Each row is a point on a tangle of strands that fork and nearly touch. The rows are in no order.
Two points are linked if the straight distance between their rows is under 93.6. Some points are linked to none.
Sulet: [ 51 -14  29   0 -13  39  11  11  11   1  19   4 -31  16  -6 -17  38  -4
 -17  28  22 -19  19 -40  13  10  13  -5]
dibu: [-35 -50 -29 -12 -26  19 -36  39  -9  23  31   7  39  17   7  -9  42   3
 -15 -26  38  28  33   7 -46 -22 -16 -33]
zota: [  9   9 -29  18   2  40 -22 -15  22  17  31  -3 -26  16   5 -45   5  19
  10 -40  10  -2  25  32  35  35 -42 -19]
sar: [ 23  13  12  37   3   1  15  -5  20 -18   1  25  34  24   8 -32  -3  -4
 -32  28  33 -18  28  31  -9   3  -6   3]
Mok: [ -6  20  -4  30  -3 -42  19 -36  13 -11 -35 -18  29  -1  -1 -15 -30 -20
 -17  23 -14  -3  26  25  10  -2  21  11]
vurom: [ -1   6  16  -8  14 -43  28  -8  -5   6 -20  39  52 -28  -6  46 -20  21
 -13  33   8  28   1  14   2 -37  20  10]
fepap: [-51  -1 -20 -15  17 -15  16  13 -37  24   3 -28 -20  21   2 -35 -18 -16
  -2 -13 -43 -32 -31  24 -18  -3  -8   0]
Dafum: [ 36 -16  -8  -3 -21  39  -2   5  11 -10  29  19 -27  16 -15 -26  45  -1
 -17  -6  26  -2  40 -20  30  13 -17  -5]
zap: [-12  31 -49  39  16  27 -17 -39  32  -6   5 -21 -24  16   4 -33 -27  22
  16 -29  12  -1  32  30  29  41 -41 -13]
suli: [ 12  22   9  -7  -1   1  -2  -5  11   8   8  81  63   4  -8  34 -30  30
   5 -24  45  18  -6  13 -19 -38  -5 -18]
Vituz: [ 20 -46  15  14 -46 -20   8   5   6 -30  19 -50   0   8   7 -13  45 -13
 -25  25  -5 -15  48   3  14  -9  -6  37]
pideg: [ 24  -8  21  16 -39 -46  11  23   5 -75  14 -61 -54 -33  23 -14  41 -26
 -20  -3  -6 -28  41  16  35   9 -22  40]
Bebi: [ -5 -15   9 -16 -23 -52   8 -17   0 -25  -2 -61 -26  19  20  -9  19 -55
 -24 -24 -22 -27  -8   8  13 -24  -2  43]
Vitup: [-25 -62 -27 -26  -7  27 -12  17 -10  44  39  -8 -21  -8  -6  -6  47  34
  25 -45  12  22   7   4 -14  20 -23 -24]
Sepe: [ 37  -5  37   8  -2  26 -30  29  -4  21  11  74  10  -6  -8  33   8  26
  35  33   9  13 -29 -45 -11  -3  18 -32]
bel: [-19   1  19 -11  13 -33  34   7 -10  -3   7 -14  28  -8   9  33  -7  -8
  -7  20 -28 -17 -39  11  -9 -27  22  28]
pugat: [-18 -58 -47 -12 -18  24 -11  19 -13  -9  28 -22 -43  -6  12 -15  31  19
  21 -44  -8   4   6  20   0  27 -39 -11]
difa: [ 50   6  45   6   4 -10 -23  41  -3 -15 -21  90  13 -24   9  49   1  29
  12  35   3  30 -18 -36   1 -30  26 -32]
sefo: [-14  30 -59 -10  50  24  -8  20 -26  30  -4  26 -10   9 -21 -41 -31  43
   6 -22 -20   9  18  50 -25  -1 -14 -46]
zanob: [ -2  31 -33  11  24  37  -2 -54  24  -1 -13 -42 -28  -1   1  -8 -31 -16
  20 -17  12  -9  -3 -28  38  46 -25  13]
tav: [ -9 -30  39 -33 -11  -3   8  14 -29  24  -2   4 -13  -3  12  44  11 -14
  -2  25 -32   0 -28 -25 -31 -16  43  27]
rem: [  2   2 -25  16  12  11 -29   5  -5 -27  10 -33 -73  11  29 -55   3 -16
  16 -39 -30 -42 -11  29  35  28 -57  10]
nibag: [ 26  28  22  16   9   7  14  -8  15 -39 -23  55  41 -35  10  48 -43  20
  14  20  42  16 -12 -27  26  -2  -8 -23]
tira: [ 26 -11  49 -14 -19 -11  11  -8  -7 -10  23 -16 -19   9  -2  10   8 -15
 -27  34   8 -38 -40 -43  -4  -4  21  45]
nirez: [-41 -71  -9 -14 -23 -29  -1  45 -24 -28  10 -31 -13 -31  23   5  49 -14
  17 -28 -23  12  15  18   9  -8 -19   9]
pesok: [-22   2 -14   7  -9 -34  12 -16  20 -22 -10 -29 -13  -8  -5  -1  16 -19
  -9 -13 -15  39  43  11  46  11  -6   6]
Sug: [-34 -56   2  -6 -18 -23  10  -1 -12  -4  19 -32  10  13  15  -3  12 -29
  -3  19 -28 -18  -5  11 -22 -15  12  22]
bima: [  3 -43   5 -24 -14  32 -26  32 -19  49  22  10 -25  12 -19  12  35  13
  25   7  -7  31  -4 -40 -25  10  27 -31]
Kuf: [  5  27  -3  18  11  15  10 -25  26 -27 -54  18  41 -15  -4  44 -41  13
   6  29  27  36 -12 -29   9  10   5  -5]
nedif: [ 17  26 -27  20  -3  19  11 -39  33 -29  -3 -43 -42   4  13 -17 -18  -2
  16 -23  19  -3  29  -3  42  40 -33  13]
lamo: [  2  39   3 -10  11 -19  16 -39  -5 -15 -10 -40 -26  34  10 -16 -36 -35
 -26   5   0 -26 -31   3  21  10 -11  31]
kanov: [  1 -21 -13 -22  17  49   4  -7 -15  64  34  24   0  -9 -14  -5  -3  51
  26 -28  -5   5 -26   5 -20  17  -5 -16]
lunan: [-30 -52  32 -35  -9 -39  -4  21 -39  25  -8 -42  11 -10  19  36  18 -45
 -24  18 -23  -7 -16 -22 -36 -13  43  31]
Lako: [ 21  18  23  10  22 -43  21 -34   8 -23 -30  -8  34 -20  -6  16 -31 -17
 -18  46 -18   0 -17   7  11  -9  23  22]
Fut: [-16 -49  -4 -31  -3  15 -14  45 -27  19  11  37  58   1  -5  25  24  16
  -6  21  45  19   2 -19 -53 -25  15 -20]
rak: [ 18   3 -17 -21  51  50 -13  13 -16  47  13  55  42 -19 -22  10  -5  62
  24 -26  25 -15 -31  39 -23  -7 -16 -34]
Bik: [ 35   2 -23  30  -8   8  -9  13  21 -22  11   1 -17  36  -3 -65  11   1
 -34  -6  35 -28  51  33  16  -4 -21  -5]
tafab: [-19  25 -16  -7  14  -1   7  10   4  34  -2  34  35   1 -15  -9  -1  14
  -5 -18  14  39  24  29 -17 -19  -1 -14]
gop: [-32  31 -14   7  26   1  19 -24  -2  -1 -33 -18  19   7 -15  11 -33  -2
  12  -5   2  18 -16  10   8  27  -7  -1]
kalif: [ 18  13   9  12 -34 -51   7 -29  15 -60 -24 -66 -40 -35  17  -5  25 -40
 -28 -19 -10  -9  37  -2  39   4 -18  33]
kanaf: [ -6  45 -29  17  54  22  -6 -22   1   4 -28  24  39 -13 -10  19 -71  40
  31 -10  35  -2 -38  14  21  34 -23 -21]
dila: [  6  -7  43   2   4 -38  10   6   0  18 -11  27  32 -22 -14  38   2   6
 -14  41 -10  23   1 -11 -13 -14  44  13]
rorig: [ -1  -6  -3 -38  16  16  12  43 -12  43  11  58  32 -18 -14  22   4  60
  15 -24  29  13 -13   6 -52 -20  23 -26]
bos: [ 16  22  20 -31  26  26   0  26  -2  27  -2  80  20 -28 -12  46 -11  51
  30  -7  28  37 -14 -20 -22 -11  14 -34]
duto: [-24  49 -11   3  33   0  33 -12  -6  16 -34  20  25 -21 -25  22 -52  28
  28  -4  18  26 -30   2   5  26   1 -24]
lisum: [-28 -12  15 -21   2   5  24  19  -9  41   2   7  -6  -3  -5  25  29  15
   6  -7  -5  42  15  -9 -32  -1  36  -6]
Dore: [ 25  -7   1  12 -21 -10  10  24  12 -58   9 -46 -57  -6  11 -40  32 -14
 -17  -4   8 -23  30  19  39  11 -24  28]
nel: [  2  24   6 -17   6 -17   8  12 -10  -7 -24  74  56 -20 -10  48 -27  36
  -2   8  32  29   9   8  -5 -42   5 -14]
banet: [-11 -73  16  -4 -26  -9   3   1 -13   5  17  -5  32  -8  19  12  17 -12
  -3  43  -7 -12  -2 -10 -33  -2  30  19]
giru: [-18  -4 -47   9   0  -1 -18  17 -15 -19  -4   3 -34   3  -3 -45  -2   6
  17 -34 -24   2  23  50  28  19 -46 -26]
Rodar: [ 12 -32  21  -3 -19  24 -15  27  -7  23   9  10 -18  13 -13   7  39 -15
  10  22  -6   9   2 -70 -14   0  37 -28]
vin: [ 10  14 -37  20  21  42 -47   8  13  26  12  37  32  39 -10 -51  -5  21
   6 -37  11 -22  13  45 -17 -19 -18 -32]
kun: [ 39  48   0  16  -2  18  -6 -17  24 -16   4  68  56  -7 -24  26 -33  30
   7  16  52 -11   2 -22  37   0 -17 -22]
fef: [ -4  -5 -38   1  -5  39 -23   6  14  11  26  27  -9  15 -12 -35  33   7
  -5 -40  20   0  38  31   6   6 -47 -25]
vapum: [-18  10  30 -16   8  -3  24  -7  -7  30  -1   6 -26 -16   0  48   5   2
  23   1 -23  44  -7 -31 -17  11  51  -6]
boku: [ 48 -32  50  19 -18 -50  -4  -3   9 -12  -1 -18  21 -18  -9   3  39 -26
 -38  52   2  -2  28 -20 -19   2  59  17]
Lidi: [-17 -60 -33   5 -11  27  -7  19 -10  25  10 -19  22  13   3 -25  13  23
  10  -5   4  -1  -9  13 -22  -5  -9 -13]
Fipo: [-28  41  17  -9  -2  -5   7 -39   9  -1 -38 -42   5 -13   2  44 -40 -22
  16   8  -3  12 -34 -50   6   9   9  27]
Vor: [ 28  -8 -24  24 -21   5 -18  17  15 -20   2  17  20  47  -1 -54  27  -5
 -20   5  54 -15  54  30 -12 -40 -21   1]
menog: [ 24  29 -10  41   9  13   6 -15  16  -3 -13  17  20  29  -2 -35 -22   0
   2   4  12 -12   9  36  -7  15  -9 -14]
tuz: [ -6   2  22  -7  -8 -16  12 -21   4   5 -24   5   6 -16   0  16   7  -5
 -26  23 -10  42  33  -4   7  -2  32  18]
Rufa: [ 17  38 -18  12  12  35 -32 -22  15  20  -3  66  47  24 -32 -17 -31  23
   2 -31  25 -11   8  39  -6 -19 -36 -16]
gifi: [ 12   6 -32   4  -2  43 -45   7  26  16  14  18  13  23 -16 -43  25  -1
 -14 -37  36 -26  27  34 -22 -23 -40 -16]
Zedog: [ 25  36  39  -4 -22 -37 -21 -26  11 -14 -13 -28 -53   0  14  39  -2 -43
  -8  24 -23   9 -13 -64  -1  -7  41  18]
vita: [-25  18   5 -39  39  21  40  -9 -22  42   5 -17 -20 -24 -18  24 -16  35
  38 -36 -18   1 -32   2 -28   9   0   4]
vuzel: [-14  55 -43  32  45  10 -22  -1   4   3 -15 -14 -24  28   1 -46 -48 -11
  -1  -7 -21  -8  -7  22  14  40  -2 -30]
zado: [ 26  -8  35  -9 -11  18 -26  19   3   7   6  57  15  22 -16   9  21   0
  -6  30  14   5   3 -51 -23 -17  26 -22]
vifon: [-12  52 -30  27  34 -13  -9 -10   4 -14 -25  45  49  -2  -1 -15 -65  19
  -3  18   9   4 -23  38   0 -10  -7 -21]
zivo: [ 12 -16  31  22 -22 -16  18 -14   5 -15   4 -32  -5  21   3 -19  19 -15
 -17  15 -13 -11  34   0  12  -5   5  21]
vod: [  3  24  34 -28  13   3   4   4 -13  29  -4  29 -29 -23 -10  40 -13  16
  19  17 -19  19 -36 -55 -16  -7  54  -9]
Tafi: [ 22  24   6 -32  21  44 -13  -2   8  47  11  67  25  -5 -34  33   2  47
  16 -40  32  38   1   3 -23 -17 -19 -23]
tupi: [ 34  33  42  13   4   7  23 -28  23 -17   2 -16  -1   3  -9  27  -6 -10
  -1  30   2  -3 -16 -49  18  14   6  19]
Sizar: [ 27 -26  73   3 -14 -45 -23   2  -4   5 -15 -15 -10   8  15  44  31 -39
 -13  54 -39  -7  -3 -47 -20 -26  57  24]
fazok: [ -9  11 -27  43  -5  13   1  -4  16 -17  10 -24 -15  17   4 -43  -8  -7
  -4  -3 -36 -23  30  16  17   7 -19   2]
maza: [ 27  42   6  24  -9  26  19 -40  23 -34 -22 -44  -9  -1  -6   1 -26  -4
 -22  42  44   3  38 -33  19  24  -5  16]
Ziga: [-52 -45 -30 -34 -12 -19   7  49 -35  -1   7 -48 -28 -18  11  -5  32 -13
  13 -34 -25   4 -13  19  -7 -13 -15   5]
fol: [-19  39  50 -33 -29 -47 -15 -31  -5   9  -9 -38  -6  -2  12  47  14 -53
 -16 -23 -28 -15 -13 -22 -10 -21  19  34]
reg: [ 22  45  14  30  12  -7   2 -26  22 -35 -46  51  68   7 -12  11 -26   1
 -15   6  45  15  17  12   4  -7   0   0]
vazes: [ 25 -20  61  -1   5 -44 -11   4 -22   5 -19  29   9 -10 -10  48   8 -11
  -3  50 -29   7  -2 -34 -11 -13  61   9]
Ruge: [ 65   2  55   4   0 -29  -3  10   0 -40  -1  34 -10 -37  17  42  -5   0
 -16  63 -14 -13 -34 -51   6 -20  46   4]
zazo: [-24  26  32 -28  -7 -11  10 -26  -7  13  21 -12 -15   8   7  36 -21 -11
   2  -3 -35  -6 -47 -41  -7 -20  20  19]
funed: [-42 -86 -24  -3 -43  -1  -6  41 -16  -6   2 -52   0 -14  17   3  48 -22
  19  -6  -3  20  15 -18  -5   0  -2 -11]
dez: [-11 -28  10   0 -39  10   6 -17  11   1  22 -16 -49   0  17   9  23 -16
  26 -19 -17  21  19  -8  10  13   6  14]
Risok: [ -7  36 -58  41  15  -2 -15 -10   5 -54 -15 -28 -56 -13  20 -44 -27 -19
  28 -29 -21 -11   9  20  43  30 -41 -23]
zefuv: [-25  27 -46  12  38  -6 -21   9 -35   3 -19  -4 -44  22  -3 -56 -22   0
  14 -27 -28  -5  -1  40  10  25 -11 -27]
Rofo: [-10  33  11  12  12   6  -1 -33   8 -14 -48 -27  20 -10  -5  43 -46 -10
   5  29  34  17 -26 -49  16  31   1  11]
nira: [  0 -50 -41  14 -19  -6 -29  31   3 -37  20  -3 -15   8  22 -63  36 -11
 -13  -5  19  -8  39  38  -2 -10 -43 -12]
ros: [ 25  -5 -10   4   7  49  12 -14  17  36  34  27  13  19 -20 -11   4  26
  17 -14  10 -15   0   4  -1  23  -2 -12]
Fivel: [ 16  10 -13 -27  21  48 -34  13  -7  59  24  54  35  -2 -34  24  21  53
  11 -55  48  -3 -15  12 -39  -6 -21 -24]
zovi: [  5 -40 -19   0 -20  14   6  -7   8  -5  34 -15 -39  15  11 -19  20  11
  13 -25  -8  -3  -1   3  15   9 -24   9]
vavel: [ 11  37  -5  32 -11  -6  19 -22  15 -63 -25 -67 -55 -15  23 -22 -12 -18
   8 -26  17 -22  34  14  32  18 -38  25]
fele: [-26 -52 -26  11 -17 -11  -2  22 -11   5  -1 -29  33  18   5 -30  16  -7
 -11  11 -17 -16  17  29 -17  -3   4  10]
Bak: [ 27  45  -3  30   4  41  -5 -40  35   1   9  -2  19  22  -4   0  -6  16
   6  -8  50  11  33  -9  14  17 -22 -16]
lov: [-10  52  31  -5 -12 -22   9 -50  20 -17 -33 -62 -17   5   9  34 -20 -52
  -8   3  16   1 -17 -40  19  14  -4  41]
nuf: [-21 -67 -17 -30 -12  -5   4  45 -35  10   3 -12  58 -18  -9  19  20  -2
 -24  43  27   6 -22 -11 -47  -7  23 -16]
tafil: [-33  16 -28   6  15 -31   2 -13  -2  -2 -30  -5  -5   1   5 -33 -29 -18
 -17   7 -32   9  27  45   3  -5  17   7]
Zeza: [ 27  23  22  19 -30  23  -3 -18  32   7   3  24   5  15 -13  -4  16  12
  -5  -1  27  21  49 -28   6  -4   2 -10]
neb: [ 47  16  22  15  -7 -10  16 -11  19 -21 -24  37  41   0  -8 -15 -17  -2
 -29  41  30  -4  15  10   7  -6  -2   3]
Naz: [ 18  -6  46 -16   3  -7   4  15 -23 -15 -13  67  19 -43  -2  36 -14  21
   8  38  -1  25 -27 -40  15  -9  13  -6]
kuz: [ 48   1  41  12 -23 -21  -9   2  12  -6  10   5 -19  -5 -18   4  28 -15
 -32  47  -8  18  31 -43   4  13  43   2]
fer: [ -4 -54  16 -11 -11   3   7  24 -15  12  24   7  17  -3  15  36   9   6
  -5  48 -10   8 -29 -41 -17 -17  46   2]
fiz: [-18  35 -30  32  -8 -17  10 -25  10 -45 -33 -53 -30 -12  17 -30 -29 -41
   3 -31 -20 -16  20  18  22  17 -18  -2]
Pavi: [-31 -62 -21  14 -47 -37  -3  25   3 -38  12 -56 -17 -14  30  -4  42 -35
  -6  -3 -26 -29  21  23   9   3 -15  20]
Tezif: [-24 -17  -6   9 -11 -31   6  -6   8  -5  -6   6  10   9   3   4  35 -14
 -23 -14  -9  37  54  21   4  -8  12  -2]
vazo: [ 19 -26  -5   0 -18  22  -4  25  10  -2  15  51  59  25  -9  -5   9  13
 -20  24  44 -20   8  10 -23 -39 -13  -2]
tozuz: [ 14  11 -11  10  29   6  12 -15   7 -12  10  -9 -21  36   2 -24 -13 -20
 -10  -7   2 -30 -25  17  20  30  -8  24]
Medud: [ 25  15  21  33 -13 -13  25 -19  21 -19   3 -30  -7  28  -1   5   5   0
   4  11  10  -6  16 -21  34   8   7  19]
zage: [ -9 -40 -49   5  12  37 -25  25   0  24  20  -6 -19  25  -1 -64  15  11
  16 -26 -18 -35  -5  37   4  12 -32 -28]
lolur: [-30 -25 -48  13 -11 -14 -40  23 -19 -22   3  24 -12  17  12 -65  17  -3
 -10 -22  -4   6  45  52   7  -6 -32 -31]
Podi: [ 28 -23 -25  23 -30 -10   0  24  15 -46   3 -10 -30  -3  10 -48  24  -7
 -14 -11  19 -16  41  37  27  10 -39   2]
torim: [ 20  35 -36  49   4   1 -27   4   1 -66 -11 -27 -65   4  14 -63 -15  -4
  20 -20 -17 -23  46  30  37  36 -39 -15]
kapuf: [-18 -58 -40  28 -28 -41 -21  29   3 -45   5 -29 -12  -9  28 -49  27 -14
  -6  11 -24 -13  41  44   6 -15 -16   8]
voso: [  6 -34   1 -27   6  41 -24  -6  12  63  31  14 -13   2 -18  -2  29  45
  22 -40  12  33   5  -7 -21  21  -7 -26]
busun: [-45  10  -4 -20 -13 -18 -11  -3  -6 -17  23 -37 -54  -5  12 -16   4  -5
  38 -60 -39 -13 -22  21  15   2 -45   7]
tet: [ -5 -72  22 -12 -30 -36 -38  19 -22   3  -3 -55  -2  -9  38  32  34 -46
 -28  28 -22  -6  -9 -30 -24 -15  43  24]
negib: [ -5 -54  10  -6 -33  16 -13  25  -1   0   2   9   0   5  16 -14  63 -16
 -13   5  16  30  23 -22 -11   5   2  -8]
pid: [  4  37  17 -12 -19 -28  -2 -31  18 -30   7 -58 -35  31  12 -12  -1 -45
 -21 -28  -3 -33 -20  -2  26   1 -18  39]
dad: [ 29  22  16 -11   5  31   3 -25   9  17  17   1 -22  16 -12  26  -1 -11
  17  11  -4  10 -17 -60  24  23   7   8]
Gumem: [-30  -2 -44   7  17   0 -17  24 -16  16  -1 -11 -49  13   8 -48 -27   3
   8 -19 -47 -27 -21  42 -15   1  -4  -4]
Pekup: [ -9 -16  -4 -15  26  -1  34  38  -6  24   8  42  39 -13  -6  25 -10  46
  14  -7  14  17 -23  39 -36 -16  20 -13]
lis: [ 14   0  13 -16  14  17  11  -7  -3  23   1  49  21 -19 -19  20 -14  22
  12  23   4   5 -34 -15  14  -3  -2   3]
gim: [-20 -15  -1 -11  20  -1  42  18 -11  19   2  10  23   1   0  10 -14  12
  14   4  -9  -4 -35  25 -23 -18  17 -12]
Rir: [-28   4 -31 -28   9  23   6  -7 -19  30  16 -21 -44 -18 -18 -15   3  21
  29 -62 -24  11  -8  18  14  22 -37 -16]
rula: [ 16 -44  25 -26  -5 -12 -22  54 -23 -10   0  64  56 -12   2  49  19  23
 -18  38  25   9 -15 -27 -31 -39  29 -17]
fogo: [ -8  -8  34 -11  14   9  14  47 -31  50   7  41 -21 -16  -3  45  -1  30
  31  19   1  25 -32 -41 -40 -13  44  -5]
vom: [ 42  -8  33  13  -1 -63   8 -23  28 -13 -27 -28  24 -23  -3  -8   8 -22
 -46  28  -4 -18  31  17  -1  -2  42  37]
deg: [-16  13  24 -11   2  12  16  11   2  30 -11  40  29  -1  -3  25  13  22
   0   4  17  55  15   1 -25 -15  20 -10]
gopo: [ -6 -26  60  -6 -30 -29  -5 -19   3   5  14 -34 -18   6  14  29  29 -37
 -11  17 -40  -9   6 -42 -10  -1  34  35]
Togi: [ 35  28  50   6   4 -40  -1  -2   2 -33 -38  25  16 -45  10  55 -36  -3
 -10  43 -13   4 -44 -54  27 -10  30   9]
zami: [-12 -56  18   2 -26 -25  -9  19 -12   3  -6   3  57  -1  -3   6  32 -13
 -39  42   9  -2  32   8 -29 -25  29  11]
Solu: [ -1   4  -5  -6   7  17  22 -16   9  21  37 -16   1  22 -11 -12  -2  -8
  -9   3 -12 -41 -38   1  16   8 -12  18]
Siso: [ -4  50 -58  44  48   3 -11 -14  -3 -13 -41  16  51  11  -5  -5 -67  15
  13  19  17  11 -20  21  10  30 -16 -22]
Bem: [-14  17  -3   9  -9  11   5 -22  10 -16  10 -38 -49  11  13 -29   1 -13
  38 -58 -28 -27 -19  11  34  21 -48  12]
kored: [  2  47 -20  42  38   2   1 -15  12 -16 -11   0  -6  25   0 -34 -40   2
   3  12 -12 -29 -22  18   3  18  -4  -3]
dusu: [ 43  26  24  11 -12  48  -2 -11  22  18  31  18 -24  13  -7   9  15   5
   2   9  15  15   7 -44   8  24  19 -16]
rasip: [-36  22  33 -41 -21 -17  13  -9  -7  19   7 -48 -17   9  18  41  -1 -43
   7 -39 -31   1 -31 -19 -13 -32  13  26]
des: [-55  29   1 -10  14 -34  23  -7 -19  17   9 -35 -11  10  -1  -2 -22 -25
  -7 -22 -47 -20 -37  21 -21 -19   3  23]
gez: [  2  36 -17   4  39 -11  15   4  -5 -20 -15  60  47 -19  -7   7 -52  40
   0  26  12   7 -32  34  29  -9 -27 -20]
lakas: [-21 -24 -51  -5  28  28 -36  10   3  50  17  -2  -6  -3  -5 -52  18  49
  10 -55  -7  -2   1  49  -5  15 -37 -25]
mekog: [-23  20 -39 -17   2  31 -20  -9  10  29   1  39   6  21 -19 -18   8  18
   6 -53  13  32  29  35 -18 -10 -27 -16]
Runa: [-24 -32   2   0 -32 -33   2  14  -7 -36  24 -43 -53 -20   8 -14  26 -10
  31 -51 -28  -7 -14  17  37  -1 -44  24]
rodi: [-28 -34 -50  15   1  10 -22  29 -13   2  23 -22 -21  18  17 -67   1  -8
  -1   1 -33 -38 -19  25 -10  -5 -21 -14]
Lazi: [  4  23  16   7 -19 -21   7 -47  20 -35 -27 -50 -36 -15   5  22   1 -45
 -18  -3   5  11  24 -26  31  18   2  34]
gom: [-37 -37  15 -26   5  10  13   8 -10  27  18 -36 -19   5  15  14  10   4
  30 -19 -34   3 -25 -15 -26 -10   2  23]
dab: [  9  20  53  -2  10 -25  19  -5 -20 -13 -14  37  17 -46  14  64 -32  13
  18  27 -18   6 -38 -43  21 -12  15   0]
Sot: [-12 -11 -34  16 -11 -31 -34  29 -19 -49   4 -36 -64   6  29 -64  -2 -25
   2 -16 -33 -39  -6  29  25   0 -42   8]
pakes: [ 34   6  37  -7   0 -46   8 -27  20 -20 -31 -27  12 -11   4  13  -4 -38
 -32  23 -20 -24  -7  10   6 -18  31  50]
kove: [-21  18  -5 -30  23  41  27 -23   5  41  -2 -18 -27 -16 -18  20 -10  16
  21 -39 -27  16 -11 -10   5  13  -5  -8]
guge: [  8 -30 -22   7  -8  22   2   0  -2  20  20  34  30  28 -14 -21   9  19
  -2   7  23 -15  -4  14  -9  -7  -2   0]
gadut: [-20 -21 -48 -13  15   8 -21  40 -15   7  11  20  30  24   6 -31  15  -1
 -25   0  13  -5  12  48 -42 -23  -6 -21]
miku: [-34  -7 -26 -21   1   0  32  12  -7  13  -9 -16  -6  -5 -19 -19  18   8
   1 -14 -20  20  10  28  10  -7  -5 -11]
novo: [-48  51  -8 -14  35 -11  30  -9 -15  19  -6 -22   2  -1   3  16 -43   2
  17 -15 -38 -15 -56  17 -18  -6   8   4]
bara: [  6  -8  14 -14  -7  15  26 -14   1  -6  13  -1  -5   9  -1  -5  -3 -15
  -6  28   3 -47 -43 -19   1  -9  10  25]
tesam: [ -3  25 -13 -18  16  35   5 -44  19  31   5 -26 -37 -12  -4   6 -19   2
  19 -36   0 -15 -36  -4  18  26  -9   6]
bimur: [ 48  39  22  14 -22 -10  14 -27  18 -34 -15 -30   0 -11 -18 -15  -2 -14
 -42  43  27  -1  52 -17  17   0  10   9]
Soku: [ 30 -27  15  -5  -8 -10  -7  24  -5 -28  -2  66  60 -13   2  12   7   3
 -28  35  36   0  -6   2 -20 -28   6   2]
Pugul: [-16 -40 -17 -30  -3  34 -20  39  -6  43  36  28  42  10 -10   0  19  15
 -12  -3  45  17  -6  -3 -46  -9  -5 -27]
nete: [-27 -16 -23 -10  16 -42  11  15 -24  -8 -18 -30  -3   1  11 -21  10 -38
 -34   1 -50   0   7  55  -6 -18   8   8]
Tani: [ 16  36 -11  -6  17  34   8 -33  13  16   0  25  -3  -4 -15  29 -26  24
  10  11   6  11 -21 -26  22  13   7  -7]
ruki: [  1 -26  40 -26   6   2 -14  60 -28  40  12  51   5 -27   3  35   5  42
  10  32  25  31 -31 -43 -43 -21  37 -30]
basoz: [-36  29   5  -3   3  -2  25 -27   0   4 -27 -41  -1  -1  -5   9 -19 -26
  12 -19 -15  12  -4 -21  16  14 -10   4]
melun: [-20 -14 -15  -2 -25 -47  -7   0 -15 -33  -7 -53 -40  21  28 -37   4 -43
   0 -25 -36 -33 -10  32  20  -7 -18  25]
Gagum: [-30 -69  13 -28 -28  12   0  13 -26  24  14 -45 -12 -11  15  19  36 -11
  18  -8 -24  22  -4 -20 -19  -4   9   2]
Romis: [ 27  44 -21  22  11  39 -24 -46  27   7 -25  16  43  13 -15   9 -40  30
  10  -7  67  11  16  -8  15  24 -22 -16]
Regon: [-15  23  39 -20  10 -20  25  -1 -22   4   3   5  11 -22   5  58 -32  -4
  14  12 -25  -9 -61 -29 -10 -20  17  24]
geze: [  9  32 -13 -23  55  11  29   2 -19  27  -4  32  12 -31 -20  41 -38  48
  29 -16  22  -1 -39   7  -1  17   2 -24]
Kemen: [ -6   8  21  -9 -14 -10  20 -23  12  -1  11 -12 -45   1  17  27  11 -12
   3 -20 -17  18   9 -30  -5  19  35   7]
fili: [ 22  50 -20  36  14  23  14 -28  19 -30  -7 -42  16  19 -18  -9 -36   7
  -3  18  39 -10  28  -7  23  27 -20   1]
Vilev: [ 24  -3  53  15 -30 -33   1 -18   0 -23  -7 -53 -18  -1  16  10  28 -37
 -12  20 -24 -29  38 -31   9  -7  29  42]
Levog: [-35  -3 -51  -3  28  19 -22  39 -24  24  -2  27  12  23  -5 -51   1  10
  -3 -16 -17   0  27  49 -41 -12 -19 -43]
kovet: [ 27  33  37  20 -16 -21  -4 -27  10 -17  -9 -11 -15 -12  -8  28  -3 -26
 -12  36  -9   9   7 -64  13  11  40   7]
mimep: [ -2  21 -35 -27  39  39  -4   6 -15  34  -5  45  24  -4 -18 -17 -24  29
   9 -16   0 -15 -12  39 -30   2 -13 -27]
Ledu: [ 29  10  24   3   7  20  23   3  11  -8   3  42  31 -18  -9  -2 -19   6
  -9  38  19 -14 -27  -2  24   5  -9   5]

A fork is a point with three links. Follow the links from the first point to the second and name the forks in between, in order.
Zeza, bel -> dusu, dad, lis, Naz, dab, Regon
fili, Runa -> Bak, dusu, dad, lis, neb, kored, tozuz
Ledu, gom -> neb, kored, zefuv, nira, nirez
vapum, banet -> guge
Siso, Gumem -> duto, Fipo, Podi, nira, zefuv
tozuz, Bak -> kored, neb, lis, dad, dusu
nedif, fele -> fef, vapum, guge
kapuf, Runa -> nira, zefuv, kored, tozuz
bima, sefo -> Naz, dab, Regon

Follow the links from the first point to the second, and from the first to the third. Name the last point that the two ways share.
reg, rasip, Fivel -> Regon
tafil, Pavi, pesok -> tupi
vazo, tafab, fogo -> vapum
nirez, gez, vazes -> nira
Pugul, lunan, zap -> guge
maza, giru, dila -> dad
fele, nedif, vin -> fef

A fork is a point with three links, a tip a point with one. Leave the first point through the second and follow the links. Name the first fork or tip that comes.
kanov, voso -> vapum
Runa, busun -> tozuz
nete, tafil -> kovet
bel, gim -> gadut
